Each row is a point on a landscape with many valleys, with its height.
A ball rolls from a point to whichever of its 2 nearest points has the largest drop for the distance, and stops where none of them is lower. Distance is the straight distance between rows; heights are no part of it.
mezuf: [117  96 158 109 160 116 159 120 107  86 153 189  79 117 132 146 148  83
 156 140 148]  height 7.95
siki: [144 116 198 117 170 138 155  62 102 133 130 137 125 104 166 144 151 142
 124 147 153]  height 4.79
dugol: [131 122  76 114  96 130  58 183 191 127 114  97 162 142 127 105 102 163
 107  86 111]  height 5.90
fafo: [144 163 133 161 124 148 140 133 105 123 122 103 146 155 147 123 118 127
 150 145 106]  height 6.62
gekuz: [102 139 106 126 151 105 157 136 142 155 136 162  92 101  70 170 102  80
 118 105  89]  height 4.61
rez: [109 143  91 119  89  99 155 135 130 124 114 157 104  90 112 128  87 122
 107 123  57]  height 5.40
pumi: [195 142 118 183 118 110 107 134  90 160 143 155 165  91  78 137 139 143
 140 126 114]  height 5.67
nesas: [139 103 127  93 135 112 109 166 185  98 151 146 125 137 157 123 110 131
 141  88 117]  height 5.92
dufe: [147 118 185 147 165 153 179  91 145 138 147  96 158  98 152 140 148 113
 136 150 193]  height 7.85
zulor: [124 171  82 140 101 139 120 162  93 129  77  84 151 170 140  81  98 161
 139 157 142]  height 7.50
samus: [141 105 179 131 130 148  80 127 166 106 137  93 119 138 178 123 142 158
 145  91 179]  height 3.57
vovop: [180 143  87 163  83 107  96 157  88 151 121 157 176  91  70 140 160 160
 125 129  91]  height 4.32
bef: [128 130 170 156 123 139 173  96 118 142 157 139  89 114 134 137 123  97
 137 133 111]  height 3.70
Nud: [155 129 145 148  81 132 167 151 125  92 160 152  88 121 159 110 140 120
 159 136 126]  height 6.68
kat: [110 155  99 119  91 107 103 101 120  98 103 127 112 142 144 106 105 167
 132 129  86]  height 5.16
Paba: [138 118 150 131 140 105 139 103 100 160 119 102 164 100 127 118 130 158
 138 128 104]  height 5.56
gav: [ 95 132  95 100 147  99 150 135 129 168 116 167 122  80  60 189 122  91
  88 108  78]  height 4.62
Kavul: [100 137 108  91 133 107 170 140 142 139 109 139 120 109 137 138  80 117
  99 117  74]  height 5.03
dise: [154 153  99 170 119 140 123 149  42 181  76  97 146 156  88  94 120 156
 131 163 121]  height 4.75
rekev: [109 113 143 105 148 118 173 100 115 112 165 168 120 132 149 124 144  86
 156 149 143]  height 7.89
laka: [140 103 203 142 127 165 176  62  98 108 145 153 118  82 161 163 195 108
  69 160 202]  height 4.98
Vazug: [ 77 117 168  87 192 140 162 104 140 149 132 133  49 128 123 160 140  69
 122 123 181]  height 5.41
Keto: [ 98  94 146  89 130 147  92 112 201 115 160 123  87 161 183  98 123 124
 117  98 137]  height 3.97
Lupa: [112  99 148  99 192  97 131 138 119 106 126 173 111 102  99 186 118  97
 139 100 118]  height 8.23
fivop: [ 95 110 154  87 174 142 187 109 144 128 160 140 121 136 162 140 145  74
 126 145 167]  height 7.84
deg: [134 133 109 129 133  83 118 130 154 109 151 166 135 111 103 150 126 119
 149  97 101]  height 8.32
mana: [122 102 150 111 178 104 137 116  86 105 137 192  80 115  91 168 123  83
 142 131 110]  height 8.08
Dufo: [117 118 131  98 124  94 131 153 176  91 143 171  42 128 130 136 118 116
 151  87 120]  height 5.71
togis: [153 116 147 134 164 151  84 175 143 139 114  75 168 162 143 112 122 154
 150 106 190]  height 7.52
vano: [173 134 163 147 172 138  92 134 140 115 124 109 170 131 147 151 122 156
 151 103 178]  height 7.34
vesog: [128 131  82 138 108  88  98 152 146 105 134 130 179 125  95 127 137 135
 155 106 110]  height 8.12
dugo: [148 133 143 140  91 118 153 162 141  96 145 146  90 111 140 133 110 123
 153 109  92]  height 6.86
Kigo: [134 165  80 149 112 124  90 197  98 184  65 107 150 154  73 138 124 175
 123  95 157]  height 3.87
Bes: [197 155 144 191 146 126  99 126  89 155 127 131 152 111 101 131 136 147
 163 127 169]  height 6.47
Votaz: [126 112 176 134 207 147 180  89 119 122 147 142 114 114 110 171 122  68
 132 154 137]  height 8.11
vul: [ 86 109 170 102 169 145 183  77  97 158 144 156  54 120 121 152 171  66
 108 157 169]  height 5.30
toge: [167 126  84 179  68 122  90 126  84 150 132 154 159 104  50 126 142 138
 110 152  66]  height 2.14
pezu: [ 88 141 152 123  96 158 173  97 143 124 150 109 101 145 185 118 153 107
 115 140 142]  height 4.11
Zet: [ 87 123 134  86 155  98 133 125 146 136 138 163  41 119 112 148 115  94
 142  87 138]  height 5.60
paguk: [127  98 122 118 132 141  43 164 169 135 109  77 158 164 142  97 112 171
 115  84 126]  height 5.50
Guge: [124 151  78 123  71 108 110 154 141 126 119 154 170  81  91 168 143 154
 102 106  77]  height 2.49
Vef: [101  97 179  92 142 147 136 122 143  80 140 130 107 152 188 146 140 116
 133 118 139]  height 4.27
Tes: [161 134 146 161 111 127  97 157  99 127 121 104 121 145 135 102 152 167
 182 112 193]  height 7.16
nisav: [128 134 112 110 148 103  92 136 165 141 123 127 192 111 108 175 139 148
 117  84 104]  height 6.76
dudit: [160 128 134 172 126 130 134 108 117 168 147 153 135  97  64 166 118 102
 104 134  57]  height 4.88
varuk: [167 145 164 170 129 153 134 117  90 113 142 128 134 143 151 134 142 122
 159 151 127]  height 6.40
pemis: [117 144  98 150  78  99 113  95 108  93 129 144 103 132 108 103 117 141
 148 146  77]  height 4.87
giful: [108 166  43 132  52 121 104 160 148 118 103 134 187  83  86 156 138 145
  90 134  95]  height 0.94
gomaf: [129  87 171 120 152 155  75 124 203 124 157 104 121 140 174 111 120 136
 118  84 164]  height 3.83
rifig: [188 126 164 192 134 147 114 105  94 141 151 147 137 114  86 156 116 113
 118 146  68]  height 5.63
fek: [143 141 135 180 122 162 135 122  53 170  94  70 134 164 103  95 134 147
 140 173 128]  height 4.21
Kovu: [ 69 119 122  64 163 117 179 128 100 137 114 147  71 134 135 127 107  86
 119 148 113]  height 4.90
Giz: [170 150 120 179 134 114  93 158  84 170 107 120 137 140  88 113 141 164
 166 108 183]  height 6.83
Tevi: [122 173  86 157  95 137 126 142 124 100 104 116 149 132 114 136  92 127
 119 143  66]  height 7.11
dogeg: [139 108 121 111 134 121 105 151 168 108 158 125 157 154 171  93 126 133
 157 110 153]  height 6.04
punis: [115 179  45 140  93 116  84 179 116 171  59  89 153 149  87 105  98 178
 106 121 154]  height 3.50
duno: [137 131 145 151 133 117 163 112 128 153 149 153 103  98  95 151 107  93
 128 123  82]  height 4.13
gaf: [107 104 145  97 129 164 110 118 158 130 140  82 150 175 198  89 153 141
 118 135 165]  height 7.83
burog: [125 115 188 130 128 146 116 117 133  94 131 104 119 137 178 140 144 142
 150 115 149]  height 3.96
mebib: [155 128 144 128 155 113  76 141 156 129 115 112 175 119 127 156 130 158
 137  84 134]  height 7.08
zib: [156  97 209 162 131 182 170  59  88 128 152 133 114 106 145 144 180 110
  93 182 161]  height 4.76
mesok: [ 79 124 108  63 148 119 163 163 133 115 112 147  70 132 143 134  80  94
 115 121 101]  height 4.70
Vir: [143 130 170 132 157 116 120  85 102 147 127 110 149 117 152 120 145 163
 151 125 152]  height 5.26
nipa: [130  90 205 138 155 169 181  66  91 148 142 134  88 117 133 144 152  99
  98 181 114]  height 4.99
Vetiv: [103 104 195 112 158 153 182  69 112 127 144 158  90 101 150 161 187  85
  86 151 194]  height 5.15
Nol: [136 129  85 149 122 100  78 180 119 127 111 101 181 148  86 117 139 156
 165 102 155]  height 7.82
Fug: [110 127 114 107 125 121  69 124 151 143 100  71 162 157 143 105 117 181
 121 104 119]  height 5.08
Kopep: [151 139  49 102  78 101 105 192 182  82 116 136 143 127 143  82  95 170
 120 119 114]  height 6.41
Ver: [125 171  82 152  99 133 113 163 118 120  85  80 168 149 119 116  96 154
 128 136 103]  height 7.33
lito: [130 126  78 106 101 111 114 163 162  95 139 121 148 146 157  74 111 145
 149 121 135]  height 6.19
Bom: [ 97 122  97 101 100 106 175 129 125  87 147 177  53 128 130  94 118  96
 149 151 122]  height 6.48
zate: [132 141 114 139 129 110 116 133 108 180  91  81 188 110 100 130 134 176
 125 119 109]  height 4.25
gel: [125 118 124 100 144 163  89 138 139 159 120  72 152 189 181  67 140 162
 126 130 185]  height 7.75
Soli: [ 90  99 137  62 156 134 150 153 152  98 136 143 107 153 176 131 104  98
 126 121 119]  height 4.48
sanu: [113 104 105  85 121 111 119 167 195  78 145 155  80 145 144 121  99 111
 135  92 105]  height 5.80
zabe: [189 124 191 185 147 169 136  95  87 129 146 128 133 119 125 146 124 114
 129 164 113]  height 6.12
ragog: [136 135  99 170  77  99 108 117 105 110 126 146 131 109  71 132 127 137
 139 128  66]  height 4.18
Ruta: [117 102 121 125 140 117 150 104  80 157 144 178  47 118  66 124  98  67
 113 163  79]  height 6.15
Fotib: [112 133 105  76 159 112 156 134 171 155 136 134 147 128 158 122  90 113
 112 117  99]  height 5.29
kasu: [143 113 178 148 191 143 180  97 138 132 144 110 163 103 126 157 123  99
 139 145 139]  height 7.99
Dofe: [118 122 114 116  75 121 172 139 144  70 161 152  80 136 162  90 143 113
 156 149 133]  height 6.56
fet: [ 99 150 129 126 116 138 160  86 150 150 133  82 129 144 157 102 124 132
 133 142 121]  height 4.37
tamut: [102 124 111  82 116 146 120 120 160 105 129 109 128 170 199  82 111 141
 116 136 126]  height 7.90
zazaz: [161 126 178 180 143 178 148 101  57 166 113  83 144 147 124 108 166 143
 138 186 162]  height 3.27
poku: [120 153 114 164 115 142 165 129 115 112 132 119 139 132 112 133  95  98
 130 149  66]  height 6.90
kug: [124 144 109 116 109 149 114 163 130 139 107  73 142 173 175  76 115 160
 138 130 157]  height 7.64
Putil: [114 114 119  93 171  96 128 156 160 107 144 175 126 121 113 171 112  93
 136  95 112]  height 8.33
rosos: [139 173  48 147  79 103 107 170  91 153  73 115 161 123  93  83 109 177
 122 136 140]  height 3.88
bakiz: [100 132  77 114  98  99 133 151 147 131 129 173 137  78  69 182 132 110
  96 106  75]  height 3.81
demit: [100 113  72  78 107 102 101 155 193  73 121 148 102 137 131 110  88 134
 111 106  89]  height 5.91
Tinu: [143 162  58 171  88 120 112 135  66 161  87 107 163 126  72  90 110 157
 117 173 104]  height 4.43
Fuv: [129 129 100 131 158 128  81 186 115 152  95  84 181 183 108 104 127 154
 153 111 181]  height 7.63
toral: [ 94 114  70  87 113 110  92 154 189 103 119 119 163 134 133 113  90 138
  99 104  89]  height 6.08
rinom: [136 127 153 147 115 159  84 137 136 110 139 102 122 175 170 102 183 149
 156 122 239]  height 7.53
Tam: [136 121 169 132 144 167 129  88 154 116 154 108 161 141 178 127 193 123
 113 141 242]  height 7.69
mamu: [139 166  47 112  71  94 118 173 170  98 107 152 153 102 125 115  95 157
 104 124  90]  height 6.17
gifa: [102 140 116 113 142 114 115  89 154 146 118  84 151 151 137 107 117 156
 128 119 110]  height 4.67
Zezu: [156  79 190 148 163 152 158  67  90 173 139 140  91 115  94 142 118  98
  92 177  71]  height 5.36
Fuge: [149 149  71 134  74  95 149 160 138 118 132 165 128  86 108 118 101 136
 125 128  73]  height 5.79
mina: [166 137 189 166 143 172 138 105  78 135 119 101 143 132 165 127 172 144
 132 158 203]  height 4.05
kase: [174 127 200 152 151 167 147  61  82 137 131 127 129 103 162 141 168 142
 114 169 168]  height 4.50
nifu: [127 123 177 128 149 157 165  94 148 120 161 121 139 129 175 135 163  99
 128 138 192]  height 7.76
Lif: [138 117 160 134 202 121 144 110 148 125 123 118 175  97 107 182 117 118
 131 117 122]  height 8.16
vikif: [ 85 111  84  79 135  96 110 144 174 126 122 137 173 117 107 156 115 129
  94  94  85]  height 6.37
lese: [120 168  34 129  56 124  82 195 128 130  79 125 190 106  87 135 135 175
  93 137 127]  height 2.28
Dad: [102 143 167 134 106 157 187  92 130 130 163 146  75 130 161 137 161  87
 113 147 137]  height 3.95
gemor: [ 96 125 104 124 112 119 169 104 101 113 145 173  62 124 105 109 106  81
 133 160  94]  height 6.39
geb: [125 145  81 114 109 109  99 152 106 150  86 110 205 117 105 137 142 178
 111 125  99]  height 2.81
gez: [147 139 158 174  92 147 113 131  98 115 137 104 111 153 152 106 180 143
 170 130 206]  height 7.38
bot: [136 108 164 127 144 177  81 106 164 116 146  94 148 168 180 112 183 143
 115 123 239]  height 7.62
naru: [110 139 118 101  94 101 110 104 152 108 127 140  83 142 159 102 118 153
 136 110 107]  height 5.35
zusup: [127  85 165 132 164 142 164  97  82 173 148 163  51 116  76 146 111  67
 102 163  94]  height 5.81
zume: [ 94 124 159 100 172 119 132  98 163 142 143 142  65 139 134 162 119  91
 136  97 147]  height 5.51

Two balls start at each pair of points below. Name the first point that both come to, or write -.
gel / Fug => bef
mezuf / Votaz => fivop
Nud / Dufo => zib

For each start below, name the point where the ball stops.
gaf => bef
Lupa => toge
kasu => toge
fafo => bef
dugo => kase
Tes => toge
